Each row is a point on a landscape with many valleys, with its height.
A ball rolls from a point to the lowest of its 2 nearest points, and stops where none of them is lower. Distance is the straight distance between rows; heights are no part of it.
K895 height 5.17: [-23   0 -20  11   0   4  20  18   8  16  21  -8  -6  13 -14 -10   3 -16
   3  11   9   0  -9  -8   1 -28  23  20]
K31 height 2.99: [ 12  10   7  -2   7 -28   0 -20   4   6  -8   4   8 -17  -5   8 -11  -3
 -10  -7  22   2  -2   9 -14  27   7  14]
K32 height 5.82: [ -1 -25 -29  15  -9   8   0  21  -9 -12  -6  -5  -9  26  10  -8  13  25
  -7  -3   4   5  22  -3  12  19   4 -23]
K525 height 7.35: [-15   0 -35  -2 -11  -2  11   5  -3  20 -26   9 -13  15  22  24   5  13
  -5   2   2   0   6   4   6   1   2  27]
K74 height 7.68: [ 36  -6   4   1 -22  -6  -1  -1   2   2  12  -9 -17  13   7   6 -11  10
   5  -8 -21   4 -12  -4 -25 -16  -9  11]
K160 height 4.76: [-11   6  10 -19  15   3  15 -10 -21  10  18  11  31   2 -17 -17   0 -30
   7   2   9  -9 -18  -6 -29 -30  18  13]
K760 height 3.57: [  1 -11   9  -3  10 -24  -3 -17   9   1 -12  14  -1  -8  27  22   0  30
 -13  12  17  26   2  -5  -8  31  11   6]
K892 height 5.96: [  1 -12   8  18  11  -1 -11  -3 -11 -17  -7  24   5  24   6  -4  -4  12
 -25  12   0 -16  -6   1  -6  23   8 -30]
K364 height 7.64: [  7   9  -8 -18 -17   6  -3  -7   8 -12  -4 -19 -15  19  28 -10  21  11
   5  -8 -14  13   3  12   1  13 -20  -4]
K236 height 2.65: [-11   0 -20  12   6  -2 -31  13   2   7   6  14  -5   6   6   1   3  10
   0  15  17 -16   7  -2  13   3 -13  -7]
K949 height 4.31: [  3  -7  -7   4 -24   4  -4   8  11  13  -3 -17 -27  17  -6  13  11  23
  14  -6  -8   2  30 -19   7 -15 -18  -9]
K238 height 7.55: [ -5  -1 -21   4   2 -13  15 -11   2  11 -30   5 -17  -8   7  18   7  16
 -12   5  17  16  16   4  14  16  18  27]
K789 height 2.97: [-13   4   6 -25  -5  10 -13  33   1   4   2  -3  -3 -17  -9  13  18   9
  16  15   8 -13  19 -26   4 -16 -20  -2]
K690 height 2.50: [-17   5   7 -18 -14  -3  13   2  31  10  12 -40  15   7  -2 -14   1 -15
  27 -24  -1  27  -2   9 -14  -7  -2   7]
K217 height 5.52: [-21   3  -5  13 -14   7  25  10  13   9   9 -26 -14  24 -20  -2   5  -3
   2  -8 -11  18  -8 -17   5 -29  17   5]
K311 height 3.43: [ -3  -9  10  14 -18   9  -1  21  10  -8 -13 -19 -28  16  -3  -6  -3   9
  13   4  -3   0  21 -14  16  10 -10 -27]
K954 height 3.14: [  8  25   8   3   2  -4 -20  11  12  23  21 -15 -11  16 -11  21  19  17
  -7   7  -8  17  22  -7  -8 -18 -23  -8]
K360 height 2.96: [-15   6  32  -6  42   4   7 -12 -18   5  -2  15  -1 -25 -21  12   6  -2
  -2  36  12  21  14 -12  -5  -6   5  -3]
K896 height 7.75: [  9 -23 -23  -5 -12  -8   5  -5 -26 -21 -20  10  -9  10  -1  17  -6  26
 -33  -7  13   0   1  -4  27  24  20  -8]
K855 height 1.90: [ -6   8   2  -8   2  -8  28 -13   4   2   7 -22  20  -5 -12  -7 -18 -44
  11  -3  -8  27  -9   1   7 -27   9  14]
K735 height 5.73: [ 15  -2 -10   7  -5  11  -7  -7 -20 -11 -14   3 -26  19   0 -16 -15 -16
  12  14   1 -12   9  18   8  -3  -6  -9]
K870 height 5.10: [ 19  24  16  -7 -10 -12  -4  -8  -5  -6 -15   5  -4  12 -15  14   3   1
 -35  -3 -15 -23 -13  -6  -5  -9  -7  -4]
K266 height 8.13: [-10 -18  -8  -3  20  -9 -10  13 -10  -2  19  11  12  -1  19   0  20  20
 -16   2  17   6  33 -11  20  10   1  -7]
K304 height 2.70: [-17  -1   6   4  35   3 -12 -18 -16  -5   2  22   7 -26 -10   5   4   7
 -12  22  14  -3   3 -12   0   4   5   7]
K948 height 3.30: [ -4  19   7  -3   7 -11  15 -19  11  14  -7  19  13 -16  -5  12  -1 -11
 -11  -2  20 -11 -33  -7 -15   5  23   7]
K130 height 7.76: [-10  -5 -20   1   9  -9  -4   8 -10  -3 -10   3 -14 -11 -13  20  11  29
 -18  -1  12   8  27  -5  28   9  12  18]
K599 height 6.69: [-10   7  -4  -5 -19  -2  -9  13  14  -1  -4 -29  -9   6 -32  22  -6  17
  -4   4  -6  20  -2 -27  -5 -18  -9   6]
K596 height 1.98: [ -6  17   5  -7 -28   3  10   3  30  14  17 -44   4 -15  -9  -6  -1 -14
   7 -22 -12  14 -16  -2   4  -2  -9  -4]
K258 height 2.47: [-11  21 -15   9   1   3  31  -5   6   5  -4   2  21 -18  29 -16  -1 -27
 -15  -5 -18   2 -15  12  11  -2   2   3]
K88 height 5.31: [ 10   7  -9  -3   6  -6  35 -16   0   7 -10   9  -6 -12  -6  12  -6 -11
  -4   3   9  19 -15  -6 -12 -18  28  30]
K560 height 6.51: [-13 -24  14   5   9  -7  15   7  -5   1  -2  -2  24 -23   7 -12 -12 -16
  -5   4   3  -5  11 -19  14  11  10   1]
K841 height 7.07: [ 19  -5  -4 -20 -14   0   7   6   0 -32  -4 -29  -3  -7 -12  10  11  17
  17 -31 -22  19  16 -10   1  -7 -16   8]
K51 height 6.27: [ 30  -2  34 -23  -8 -13   3   6   4 -18  -1  -3   7 -21  -1  11   0   9
  -6   1 -13   6   1  -3  -2  -4  -4   9]
K459 height 6.63: [ -4  -9  -3  18 -27  -5  21  10  31  -1 -21 -14 -10   9  17   6   2   9
   2 -17 -11   6  -1   0  27  11   6   1]
K698 height 3.56: [  3  20  13  -9  11  -2   7 -11   0  11  -2  16  32 -11 -12   0 -13 -30
   3 -24   1 -19 -32   8 -20  -2   7  -7]
K787 height 5.22: [  6 -10  12  -3   6   2 -15  13  -7   1  10  -4 -12  18  10  -3  -4  -1
  25  14  -1   4  33   1  -8  -4 -23 -24]
K915 height 5.04: [  3  -2  -4  -3   6  -3   6   1  -9   5  -3  17 -10   6  -3   3  -2  -2
   0  13   2  -5  -2 -10  -4 -22  10  24]
K607 height 4.41: [ -3  11  17 -15  14   7   3  22  13   4   9 -10 -22   5  -5 -20  14   6
  15  -7   8  -2  38  19 -13  -2  11   3]
K280 height 7.14: [  3 -18 -35   5 -14   0 -26  -3 -20   3 -18  25  -4  27  12  19  -1  22
  -5   0  25 -15 -12   0  16  12  -3 -23]
K538 height 7.54: [ 11 -25  -8 -14  -4  -7 -17 -10 -23 -20   1  16   8   5   7   5  -9   8
 -28  -8  23  -5  -2  -6  27  10   7 -20]
K820 height 4.90: [ 10   8 -10   2 -10  -5  16   1  -2 -15  -8  -3  -5  -1  10 -13   8  -5
 -21 -13  -9 -12   8   9  15  13   4   0]
K378 height 1.45: [ -9  -5   1 -15  20   1   9  -2  -2  20   8  -1  21 -33  15  -8   7 -20
  13  -3   9  10  18  15  10   1   3  31]
K773 height 1.74: [ 10 -10  20  -7  19 -20   8 -15   7  25  -3   0   4 -16   8  -1   6  -6
   3   8  17  18  28  -2   7   6   9  19]
K993 height 7.12: [ -5   8 -26   5 -15   9  23  -3   0  -3 -26  10 -15  14  26   6  -2  -2
   0   3 -15  -4 -20   6   8   4   1   8]
K396 height 8.52: [ -6 -23 -13  -6   9   9 -24  15 -30 -27  14  15  -8  16  -5  10  -1  26
 -13   9  14  18  12 -14   8   4 -13 -35]
K345 height 2.85: [-11  30 -16  23   1  14  12  -6  13  10   6  13  17  -9   9 -10   4 -22
 -12 -10  -7 -18 -41  24   7  -6   8 -11]
K179 height 5.50: [  5  21 -17  11  27   8  28 -33 -11   4  -4  17   7 -21 -13 -16  -7 -27
  -3  -2   6   3 -13  19 -27   3  25  12]
K343 height 4.01: [  6 -14  14  -8  10 -14 -24 -11  -1  -9   9  25   2   8  29  14   3  25
 -12   5  15  12  -4  13  -3  20  -1 -12]
K623 height 6.08: [ 10   3  22 -22  -6   1   6  13   1   4  27 -33  14  -7 -29  -8   3  -3
  13 -14 -15  18   3  -1 -18 -27   6   8]
K309 height 5.80: [ -9  28  20 -10   8  -9 -18  -7  23  15   3   4 -11   3   2  15  13   7
 -11  12   7   7  -8  21  -3   1   0   7]
K231 height 3.88: [ -2  21  11 -24  -5   9  11  19   5   2   1 -13 -21  -6 -28  -9  11  -8
   9  -2   5 -10  -1  12  -9  -7  10   9]
K151 height 4.58: [ -4  11   6  -7   7   9  30   4 -19   3  21  -6  22  -1 -16 -23  -4 -31
 -12  -7 -18  -4 -15 -13 -14 -33  13  -2]
K938 height 6.44: [  8 -20   8  13  13  -9   6 -10 -23  13  -3  25  33 -29   1 -13 -15 -21
  -5  -3  10 -27   2  -4   9  22   9  -5]
K951 height 5.64: [ 16  23  34 -14  -2  -5  -3  -1   6   4  -4   7   2  -8 -24  19   3  -9
 -13  14  -7  -9 -21   2   2 -25   1   3]
K958 height 5.87: [ 10   2  12 -14   7  -3   1   8  -4   8  27 -18   4   6 -15 -21 -12 -19
  25  -8   1   5   7  16 -32 -20   5  16]
K479 height 7.17: [  0  -1   4  -3  -4   0  16   4  11  -4 -12  -1 -15  20   9  16   9  28
   5  -9 -14  16   9   5  -9  -5  10  18]
K558 height 5.49: [ 22 -11  -7   3  -9  16 -24 -12 -15  10  13  -2 -19  17   9 -16 -14 -15
  30  15   2  -9  13   1 -13 -10 -25 -18]
K293 height 4.93: [-19  -1   3  -6  19   1  18   1 -12  25  22   5  10  -4 -13  -8   9 -19
   5  14  22   7   0  -8  -9 -26  32  23]
K451 height 5.06: [  8  -7   5  24  19   1  14 -19 -15 -19  -8   2  -4  12   9 -16  13  10
 -34  17 -11  15  15  13   3  26  21 -15]
K709 height 5.03: [ 11  15  -8   9  -4  13   8   6   1  -3   4   3  -1 -36  -2 -14 -24 -28
  13 -17 -10   2  -8  38  16  -3  -1   6]
K495 height 3.27: [ -4  23  -6  10 -12   5   2  -6   9   3   1  12   7  -4  16   0  16   3
 -18 -10 -16 -23 -41  -6  -6  -5  -4  -3]
K256 height 5.18: [ 11  -6 -20  -3 -15  -5 -20   7 -10   4   4  -3 -22  29  10  12   2  27
  -8  -3   4  10  23  -4   2   6 -15 -13]
K918 height 4.68: [ 32   3   5 -17 -18   0 -15 -11 -24 -26   4   9   1   0   5  10   3   1
  -6  -8 -17  -6 -16  -5  -7  -4 -24  -7]
K285 height 5.42: [ 12  16  -1  -2  18  -5  40 -30 -15   7 -20   1  -2 -28  -5  -8  -4 -20
  -9   5   8  20  -1  -6 -19   7  16  13]
K740 height 2.71: [ 22  -9  13  -2   2 -24  22   6   9  -7  -4 -11   4 -15   0  -5 -19  -4
  -2 -22   6   4  10   7  -9  23  20   8]
K764 height 7.96: [ -1 -16 -15  -3   8  -6   8  11   8  -6   3  -5   6 -13  13   0  15  23
  -7 -15   6   5  25  -2   7  10  11  22]
K289 height 5.46: [-15  32  22   0   7   0   1 -18  13   3  -4   1  -7   0  -1   0   6 -15
 -25  11 -14   3 -21  17  13   3   1  -1]
K523 height 6.35: [  3 -22  -9   4  -9  -2  -7   5 -15  -8  -5  22  21 -12   7  -9 -14  -7
   4  -8  23 -38  -9   0   2  31   5 -21]
K18 height 7.39: [ 26  -9 -16 -25 -15   6   1  -6 -17 -24  -1 -16 -15  16   9  -1   9  12
   8 -18 -13  15  16   3 -13  -1 -16   3]
K312 height 4.18: [ -7 -11 -22  22  -5   0  -9   7   0   4  12  -1  18  -4  14 -18 -20 -20
   9   1  -2 -14 -22   7  -3   5  -8   4]
K947 height 6.36: [-32   4  16 -23   3  -3  14   9  24  16  12 -12  14 -19  -7   3  14  -6
  13   3  16  23  -6  -2   2  -3  18  14]
K799 height 6.56: [-11   5  15 -24  -8 -11  -4  16  28   4  -4 -13   9  -7  -1  17   1   6
   8   0   9  12  -1  -9  -5   2  -4  11]
K917 height 4.57: [-14  -4  -5  23  -1   8 -10   7  16   1  -8 -10  -6  -2  -5 -17 -13  -3
   5  20   5  -2  -5  18  13  15   9 -10]
K126 height 5.66: [-16  -4  12  18  15   8   3  13  -1 -16   3  11 -12  25   1  -3  -2  15
 -13  22 -10  12   6  -5 -13  10   2 -30]
K588 height 1.07: [ 23  -9  15   0 -24   1 -16  -5   7   8  19 -18  -5  -6  16  -1   2  -8
   5   0 -10   0   2  -8  18  -8 -29  -2]
K688 height 5.23: [ -7  23  18 -11  -2  13   2  -8   6   2   3   6   3 -21   1  -8 -10 -28
   5  -5 -14  -4 -27  29   7   1  -9   0]
K821 height 4.82: [ -7  -8 -12  18   4  17   6   8   4  -3   4 -14  -3 -17   0 -26  -5 -17
  12   3 -10  -2   4  21  32   0   0  13]
K684 height 3.91: [  2  -7 -25  19 -12  25 -29  -6   0   5  17 -20  -5  -2   4 -25  -7  -2
  14   8   5   2   3  16   5  29 -22 -20]
K292 height 1.89: [ -7  35  11 -19   3   7 -38 -15   2  20  19  -9  15  -4 -12   0   9 -12
   6 -10  -3 -13 -12  25 -18  10 -26   1]
K482 height 4.64: [ 10  -6  19 -12  11  -3  -9 -11  -8  -3  -4  28  -5  14  19  12   5   0
   6  25  -1  -3  -3   2  -9 -20  -7   3]
K863 height 4.23: [-17  -3 -12  15  -6  11 -15   0  23   5   6 -28   4   8  25 -18   4  -1
   2   4  -8  12   6  19  11  21 -15 -12]
K363 height 4.02: [ 15   6  -9 -14   5  -6 -24 -14 -21 -10   7  20  15  -5  -4   8   7   1
  -1  -8   3 -21  -6   1  -7  -6 -13  15]
K209 height 3.95: [ -4  -8  -5 -12  -3   6   5   3  -1   0  10  -5  16  -3  19 -16 -17 -19
  25   2  -7   5 -12 -12 -18  -9 -14   8]
K473 height 6.26: [  1  -7 -21  14 -22  -5   7  22   8  -3  -4 -25 -18   6 -22   9 -19  10
  -1 -12  -6   0   2 -13   7  -3   2  11]
K352 height 5.16: [-20   5   4  26 -10  16   5  12  28  13  13 -25 -31  18 -13   1  13  24
   8  -1 -15  17  11 -14  -1 -18  -3 -16]
K110 height 5.33: [ 10 -13  -4 -10 -11   1  19   8  -9  -7 -29  12 -10   1  17  -4  -9 -15
  19  10  -2  -9  -1 -16   0 -17  -6  17]
K467 height 7.45: [ 15 -23 -10  18 -12  -5   4   6  13  -3   1  -2 -15  18  19  -1 -15  18
   6  -6 -14  17  -5  13  -6  -7  11  22]
K549 height 4.52: [  1 -11 -34   8   6  19  -4   3 -28 -26   7   2  11 -16   6 -22   5 -12
 -11  -1   0 -16   1  16  26  15  -5 -12]
K182 height 5.90: [ -6  -5   6  20  -2  -7  12  19  21   8   6 -22  -9  27 -17  -4 -14  11
 -11  -5  -5  12   5  -1  -5  -6  21   3]
K615 height 6.82: [  5  -3 -38  17 -19  -1 -14  -7 -12  -5 -19  20  11  17   4   7   0   7
  -8 -16   7 -38 -27 -21   0  13  -5 -20]
K461 height 6.00: [ 14   9  43 -23 -17   8   9   9   4 -11  10 -10   5 -24 -12   5   3  -6
   5   4 -20   5 -28   0  -7 -19  -3  -4]
K123 height 2.88: [-14   4  -1 -22   3   6  -5  13  -8   1  -4  20   9 -25   5   5  22   1
   9   8   8 -29   2 -14   5  -1  -8  11]
K577 height 0.42: [ -7  14  13 -16   9   4  -5  -8  -1  -5   8 -25   9  -2  -7 -10   0 -20
   5  -1 -17  19  16  15   5  -2 -14  10]
K672 height 5.74: [  3  -1   3  -5  21   3  20  -4   2  -4   5 -13   2  -6 -11 -23 -13 -17
  11  -4   4  17  11  25 -15  -8  23  22]
K608 height 6.57: [ 17  -2 -36  25 -34  15  -7  -3   2   2   2   1 -11   3   8  -9   0   0
   5 -10   3 -28 -19  -7  -2  20 -16 -25]
K249 height 4.10: [ -3   1 -12  23  -3  13 -14  -4   3  -6  -7  35 -13  27  13   5   8  27
   5   3  -8 -23 -34   2 -22  -4   5 -10]
K768 height 1.87: [ -8   6  23 -16 -12  -3  43  10  22  -7  -8 -19  24 -22  -7  -7   4 -16
   7 -34 -19   9   5   0   3   0  10  -7]
K371 height 2.84: [ -2  20   4   1   8  -1 -36  -6   8  11   8   8  -6  10 -13   3  -4   3
  17  -5  16 -19 -13  16 -23   4  -8  -2]
K354 height 5.25: [-17   5  -4   2  23   3  22 -11 -12 -20 -14  -3  14  -1   2 -14   2  -8
 -24  13  -6   8   7  -4 -11  24  10  -1]
K350 height 4.63: [-15 -10   9   8  -5 -15  -4   4  34   3   6 -21  -5  26  -1  20  10  39
   0 -21 -16  32  19  -8  -5 -13 -12  -8]
K502 height 3.25: [ -7  -2  20   1   3 -27  10 -11  18  12 -21  -3  -3 -15  -8  19 -13   9
 -14   9  21  15   6 -12  -2  30  23   7]
K201 height 2.74: [ 17   4  -8   9  24  -2  -5 -27 -13   6 -20  31  -4  -9 -12  -4   4  -3
  15  -4  26 -30   4  21 -13  22  19   6]
K268 height 6.90: [-14   6  -6   1 -23  14  22   4  16  -6 -16 -15 -15  12  20  -3   9  -1
  10  -2 -24   4 -10 -16  11 -11  -8  -3]
K506 height 6.19: [  2 -12   9  27  12  -9 -17   3  -3  -9  -2  19  11  -6 -10   0 -19   7
  -9   2  19 -26  -8   2   1  27  13 -10]
K932 height 6.18: [  3 -29 -12  21   9  -1  22  12  -7  -2 -23  11 -13  19   9  -4   3  15
  -3  15   5   2  26  -2   9  11  21  -9]
K733 height 1.12: [-20  17   4 -26  16   0 -23  -9 -18  10  14  -6  31  -9  -2  -8  -4 -27
  -2   1  -9   5  -6  19  -9  12 -18   7]
K165 height 7.38: [  3 -23 -19  -3  11   3 -19 -21 -20  -8 -18  34  10   6   9   5  -2   7
  -4   3  42 -16 -10   6  22  21  11 -27]
K994 height 2.59: [-19  14   2   7  16 -13  -3  12  -9 -11 -11   1 -15  26 -18  28  -3  15
 -18  16  -9  37  18 -13   6  -1 -12 -16]
K569 height 1.44: [-13   9 -13  10  14  -7 -30   7 -18  -2   2  14 -13  19 -15  20  -9   2
 -10  19   2  12  17 -11  12  -5 -25 -13]
K476 height 4.81: [  0   3 -16  16 -15  12 -14   1   5  26   0  13 -19  25   9   6  -2   9
   6   3   0 -24 -22 -17 -28 -18  -6  -1]
K614 height 3.28: [  9  -3 -20  22  15   6   1 -10  -3  -9  -1  32   9   8   5  -3   6  12
  -5  -7  -5 -24 -28   8 -21 -10  22  11]
K198 height 2.00: [ 14  13  13   0  -8  12 -20  -2   8  19  24 -29 -12  -4 -17   4   2  -2
   5  10 -10   2   9 -10  -4 -10 -26  -6]
K99 height 8.00: [  3  -7 -18   9 -23 -11  -3   3  -7  -5 -21   7 -16   2   2  33 -12  30
 -24  -5  -1   5 -14   1  13  19  10  13]
K81 height 4.84: [ 22  -2  10  12  20   4  19 -24  -9   2  -6  21 -11 -15  19 -10  17  12
 -24  12   1   0   3  15   0  13  19   4]
K178 height 5.53: [  7   2 -12  17 -22  12 -15 -14  21  44  24  -8  -5  14  11   2  10  -2
  -6  12  -2 -10   4 -27 -13  -6 -27  -8]
K219 height 2.38: [-16  14   0  10  11   3   1   6  -6  -7  11  19  14  -2   0  -4  14  12
 -23   2  -7 -21 -16 -14 -22  -2  12   1]
K629 height 4.20: [ 21   8  19  10  16 -13 -14 -37  -7   5  -5  29  13  14   3  11  -9 -10
  -6   9  -3 -10 -21   6  -9 -15   2   9]
K941 height 4.32: [ 13  16  22  -1 -10 -16 -21   6  10   3   4 -12  -6   9  -9  17   7  12
 -31   5 -13   5   0  -6   7  -5 -15 -11]
K522 height 3.38: [-13  -1  19   0   4  -5 -29  10   3  12  11   2  10  -7  -3   6 -13  -8
   6  14   6 -12  -2  -8   8  -1 -19  -5]
K448 height 5.24: [ -3 -11 -15  17 -17   4 -29   1   7  27  10   1  -9  10  10  13  -8   1
  17  18   5 -11  -8 -28  -5 -19 -23  -2]
K831 height 2.98: [  4  17   8 -24 -17   7  -2  19  17  10  10   0 -10 -23 -24  12  18  12
  11   5   8  -3 -21   4  -9 -24  10  22]
K158 height 5.61: [  4  13  -9   8  19   1   8 -11  -6 -11  -3  -1  -2  -1 -17 -13 -21 -19
   5  -1   8  -8 -14  12 -22   3  14   9]
K54 height 3.03: [  3   0   3  -6 -14   2  -1 -11  27   6   1 -33 -10  21   9  -3   1  -7
  38  -7  -8  26  11   3  -9 -16 -13   9]
K484 height 3.62: [-26  -1   8   8  19 -17  -1   5  19 -10  -5  -8   7  23  -7  37   4  30
  -8  -3 -14  48  21 -13   6 -10  -9 -11]
K510 height 2.07: [ 15  -5  14 -10   3 -20   7  -2  -6  12 -14  -1  -8  -9   4  -5   1 -21
   0   5  13 -17  27   3  19   6   5  14]
K318 height 5.30: [ 20  -4   2   0 -21   5  -4  -6 -12 -19 -13  22 -12  10   8  18  -3  11
  -6   6 -11 -24 -26 -18   5 -14 -19 -14]
K272 height 5.89: [  3 -25  -1  -2 -25   0   3  13 -12 -13 -13  14 -11   8  21  16  -3  24
  -9   0  -8  -4  -4 -25  22  -7  -3  -2]
K727 height 1.51: [ 13  -8   4  -8   6 -15  18  -6  -5  -8  -3 -12  18 -11  -2   5 -10 -24
   7  -7 -11  19  15  -8  19 -22  -4  28]
K90 height 6.64: [ 17 -12  18 -22 -11 -13  -8   8   0 -22 -14 -13   7  -2  -9  26  12  22
   2   2  -7  22  23  -8   7 -12 -14   6]
K472 height 2.69: [  6 -32  11  11 -21   1   6   7   4 -14  -5 -16  -1   2   3 -11   1   5
   8 -14  -9  -8  19 -14  35   1  -6 -21]
K906 height 4.27: [  9  10  20  -5   2  14  12   2 -19  -6  16   9  17  -6 -14 -12   0 -10
  -9  -5 -22 -25 -28  -8 -21 -23  -6  -7]
K527 height 2.30: [-24  -3  10  -7  20  20  -3   2 -21  -1   3  18  14 -28 -19 -10   0 -12
   8  10  -1 -23 -13  -7   5  -3  -1   5]
K904 height 1.04: [ -3 -12   2 -19  16   3  13 -13  -9 -18 -10 -10  14 -11  12  -5   5 -15
   7  -4  -9  15  24   5  14   7  -6  19]
K68 height 4.80: [ 17  -1 -40   9 -10  13  11   1 -12 -25  -9  -6  -5  -7  17 -13 -11 -14
   1 -11  -7   1  -5   9  20   6  -3  -8]
K240 height 6.30: [ 10  -7 -18   4 -32  -1  -3  11   8   3   0   2 -11  -1  18   4  -3  21
  -2 -11  -4 -15  -9 -17   0   8  -8  -1]
K637 height 2.41: [ 10  -2  -7   9  20  -5   2  -8 -23   7 -16  15   0  -9 -10 -12  -5 -19
   4  11  25 -23  24   2  -1  11   8  14]
K822 height 3.74: [-17 -10  29 -20  -4   6  -9  11  -2  18   9  -8  19 -15  -2 -10 -18 -25
  30  10  -6   4 -14  -2  -4 -10 -10  -3]
K241 height 1.93: [ 10 -34   3   7 -24   3 -22   2   1   4  15  -7  -4  -4  22  -6  -3   0
   2  -3   7  -8   2 -12  37   6 -17 -23]
K581 height 4.83: [ -3  -3  -4  10  21  -6  -6  26   7   5   7  -4 -19  15  -5  -4   8   6
  15   1   8   9  50   7   5   7  -3 -10]
K286 height 6.15: [-16  21  25 -31   1   3 -11  -1  13  16  19   2  10  -9 -10  -1   8 -10
  12  10  12  12 -17  24 -14 -12  11   6]
K721 height 2.35: [  5  -6  18  -9  -3 -17  29   1  24 -16 -20 -20   4   1  -4  -5   4   4
  13 -28  -2  10  17   4  -4  14   7  -2]
K597 height 1.58: [ -9  11  16 -20   3  -1 -17  29  10  15   6   9  -2 -22 -28  15  10  13
  15  13  23 -15  -7 -11 -14 -21   5  -1]
K830 height 2.18: [-22   9 -10  -5  14   4  38 -16  12  -7  -7 -10  18 -11  16  -4   1 -26
   0  -4 -13  35  -7   3  10 -12  15  17]
K507 height 4.51: [ 19 -13   1  16  16  -8  -6 -18  -7  -1   5  34 -12  10  23   3   5  29
 -12  12  10   0  10  27  -7  12  18  -1]
K869 height 6.84: [-16 -11   6 -14 -10 -11  19   6  29   0 -19 -21   6  10  -6  19   6  16
  18 -11  -6  24   3 -13  -6 -19   7  14]
K803 height 3.29: [ 20   4 -21  11  14  -2 -18 -23 -25 -14 -19  22   3  10 -13   4   2  -5
   3 -19  16 -29  -5  11   4   6   5   1]
K16 height 6.39: [-20 -23   3  10  -3   2  17  16  23   2 -21   1 -12   4  21  -3   4  15
  18   7   4   3  13  -3  14  17  16  -3]
K339 height 3.87: [ 10  14  26   5  19   3  -5 -22 -19  -3  -4  17  13   4 -14  -5  -2 -24
   4  -2  -9 -31 -16   4 -12 -12   3  -1]
K717 height 1.49: [-15  22   7 -15 -10   5  23   7  11   1  13 -28  21 -30  -9 -10 -14 -27
   4 -32 -16  24  -6  11  -1   6  -3 -10]
K624 height 5.40: [-22  -5  16  -1  19   5  -3  13 -17 -27   3  -8   8  -2  -9 -11  -4   5
 -11  10  -2   6  13 -11  -6  21  -5 -19]
K154 height 4.46: [ -3  17   7   1  -2   4   2  18   3  -5  11  -4  -5 -14 -14 -17   1   5
 -16 -12  -1 -27  -3  18  -1  15  12  -2]
K833 height 4.22: [ -5  -9 -28  20   0  20 -27  -1 -20  -2  18  -5  13 -10 -11 -29  -5 -13
  -3   3  -5 -20  -6   6   8  10 -18  -9]
K109 height 3.50: [  1   2 -19  25  -4   8 -43 -12  -2   6  21  -4  -6   6  -8  -5 -13   7
  15   0  13 -12  -6   7 -26  13 -20 -16]
K934 height 8.32: [ -5 -14 -14   3  23  -2 -25  12 -22  -9  21  27  11  22  14   0   8  12
 -15   4  18  -3  23   0   2   6  -7 -40]

Where does a ball stop that starts at each point below?
K938 | K717
K266 | K588
K538 | K577
K363 | K577
K90 | K588
K507 | K717
